A landscape with many valleys, sampled at points; each row gives a point and its height.
A ball rolls from a point to whichever of its 6 nearest points has the largest drop for the distance, and stops where none of them is lower. Distance is the straight distance between rows; heights are no part of it.
zoru h=244: [-12 -10  11 -16  25 -42   5   7   3]
bipi h=268: [ 24  20 -19  -7  14   0 -32   0  -4]
malur h=168: [ 36  27 -39  -5   6  23 -39  11  -1]
Rav h=389: [-28 -19  36  -8  -4 -26  26 -16  -2]
tol h=665: [ 17  11 -11   5  -5  11 -17   4  -5]
Mepub h=366: [  4   6  -8 -17  33 -32 -18   4   1]
zezo h=364: [ 11   4  -4  11 -12  13  -7   2  -2]
vama h=462: [ -1  -4  -9 -19  34 -41 -10  11   5]
nuv h=228: [-10  -1  18  -5  11 -22   4  -8  -2]
vud h=488: [ 12  11  -3   6  -5   4 -16   0  -6]
tepe h=133: [-28 -25  33   6 -40   6  33 -22  -1]
fezat h=142: [-27 -27  25  14 -47  22  40 -16   0]
pav h=317: [ 17   6 -18  16  -9  30  -4  15   1]
daku h=346: [  8  -5 -28 -33  37 -53 -27  28   8]
pev h=232: [  0   3  10  -3  10 -17  -7  -6  -3]
pega h=170: [ 33  25 -34  -9   9  15 -39   5  -2]
guna h=212: [ 20   9 -26  14  -6  32 -10  15   3]
mav h=71: [-31 -30  39   5 -44   7  37 -27  -4]
Nur h=117: [-11 -11   3  22 -27  36  30   8   5]
mekes h=404: [-26 -16  38   0 -19 -11  24 -21  -5]
kol h=263: [ -9  -9   4 -17  29 -46   0  12   4]
Tela h=173: [ 38  32 -49 -14  10  22 -47  10  -2]
buna h=246: [-24 -14  29 -11  12 -36  20  -5   1]
Mus h=124: [-16  -8  -4  28 -16  54  45   5  14]
vev h=239: [-18 -14  18 -15  19 -40  11   4   2]
Gile h=463: [ 12   4 -11  15 -14  23  -2  10   1]
bis h=245: [ 24  14 -25   8  -6  23 -18   9  -2]
rep h=251: [ 22  26 -29 -21  32 -11 -41  -1  -2]
nelo h=437: [  3  -5 -15 -24  39 -47 -16  18   6]
Viboz h=116: [ 12  12   0   1   6  -2 -19  -3  -6]
miv h=159: [  2  -1 -13  24 -15  41  19  14   6]
Rab h=171: [ 32  18 -35   3  -2  26 -27  18   1]
Vutu h=240: [ -1   3   8  -6  17 -21  -7  -4  -2]
Zovos h=299: [-21 -15  33   5 -29  -1  24 -18  -3]
piten h=222: [-35 -26  44  -9 -15 -17  36 -27  -2]
rize h=223: [ -6   2  15  -2  10 -19  -3  -8  -3]
kamaf h=211: [ -9  -6  22   9 -20   3   9  -8  -5]
tovo h=219: [-25 -25  14  20 -41  38  44  -2   9]
Kune h=368: [  6 -10 -23 -32  35 -54 -23  31  10]
komir h=303: [ 13  14 -14 -13  30 -21 -26   0   0]
Goba h=308: [ 10   4 -29 -29  43 -41 -29  18   8]
lif h=221: [-12  -3  23  -1   1 -16   9 -11  -4]
Runib h=125: [ -8 -11   7  20 -30  26  20   3  -1]
bobi h=152: [-33 -26  44  -1 -30  -7  35 -30  -5]
tiri h=235: [-15  -9  23  -9  12 -31  12  -2   0]
sapo h=282: [ 11  11 -18 -22  38 -30 -26   6   3]
fuveg h=260: [ 18  21 -26 -20  37 -19 -37   0  -1]
dopiv h=311: [-19 -11  32   1 -18  -8  19 -17  -7]
kogid h=247: [ -5   0  10  -9  23 -29  -3  -3  -1]
Mot h=227: [ 24  24 -24 -13  22  -4 -37  -1  -4]
Dabe h=484: [ 16  16  -9  -2   8  -2 -23  -1  -5]
vuvoz h=183: [  4   0   4  10 -17  13   0   2  -4]
Siro h=363: [  0   3  -1 -13  27 -29 -11   0  -1]
gakim h=218: [-13  -9  24   7 -22   1  14 -12  -4]
vebub h=397: [  9  11  -4 -11  25 -18 -20  -2  -3]
Bevur h=157: [ 31  23 -31  -1   4  19 -31   8  -4]
badoz h=334: [  5  11   2  -3  12 -12 -15  -6  -4]
dume h=134: [-17 -17  11  20 -37  32  34   1   3]
kob h=226: [ 5  6  9  5 -6  2 -6 -2 -7]
neli h=241: [-13  -7  15 -11  20 -38   7  -2   1]
Gekot h=118: [ -3  -6  -9  24 -18  43  25  12   8]
kode h=237: [-29 -16   3  28 -21  58  59  -4  14]
vuf h=148: [-39 -35  48  -6 -31 -12  42 -38  -4]
fuza h=90: [-20 -21  24  15 -40  19  29 -12  -1]
kun h=179: [ 26  13 -30   9  -1  31 -17  16   2]
Birun h=136: [ -2  -4   0  20 -25  27  14   7   0]
rufef h=287: [  3   5   3  -6  18 -20 -13  -3  -3]
Beto h=192: [ 28  23 -25  -6  12   5 -38   2  -4]
Met h=174: [ 36  30 -40 -13  14  13 -45   5  -2]
pog h=214: [ -8   0  21   2  -5 -10   4  -9  -7]
norom h=206: [ -3  -1  15   9 -19   5   5  -5  -6]
Muf h=130: [-18 -13   3  24 -27  46  43   4   9]
zel h=185: [-23 -11  -1  29 -17  59  52  -2  13]
Kupum h=91: [ -8  -6  -7  27 -17  49  36   9  11]
Kat h=310: [  7   5 -14 -20  37 -33 -21   9   3]
Fur h=621: [ 19  14 -11   3   0   8 -22   2  -5]
kuf h=186: [  5   1  -4  19 -20  29   8  10   3]
nar h=425: [ 22  17 -16  -1   6   6 -26   1  -6]

Call two points neighbours if one is among the 6 nearest of the other. Go from one point of each pair to the other, from neighbour to neighbour, staying as low as possible. Name the highest point that can't be avoided.
Bevur and Viboz -> pav
mav and Viboz -> kob
Kupum and mav -> Runib

For each start below, name the point where the ball stops.
lif -> Kupum
kode -> Kupum
vama -> Kupum
Mepub -> Bevur
komir -> Bevur
nelo -> Bevur
Gile -> Kupum
pav -> Bevur
Zovos -> mav
mekes -> mav
piten -> mav

Two balls start at each pair of points below. Name the first point that both come to, or write -.
daku and rep -> Beto
Rav and dopiv -> -
bis and vuvoz -> -
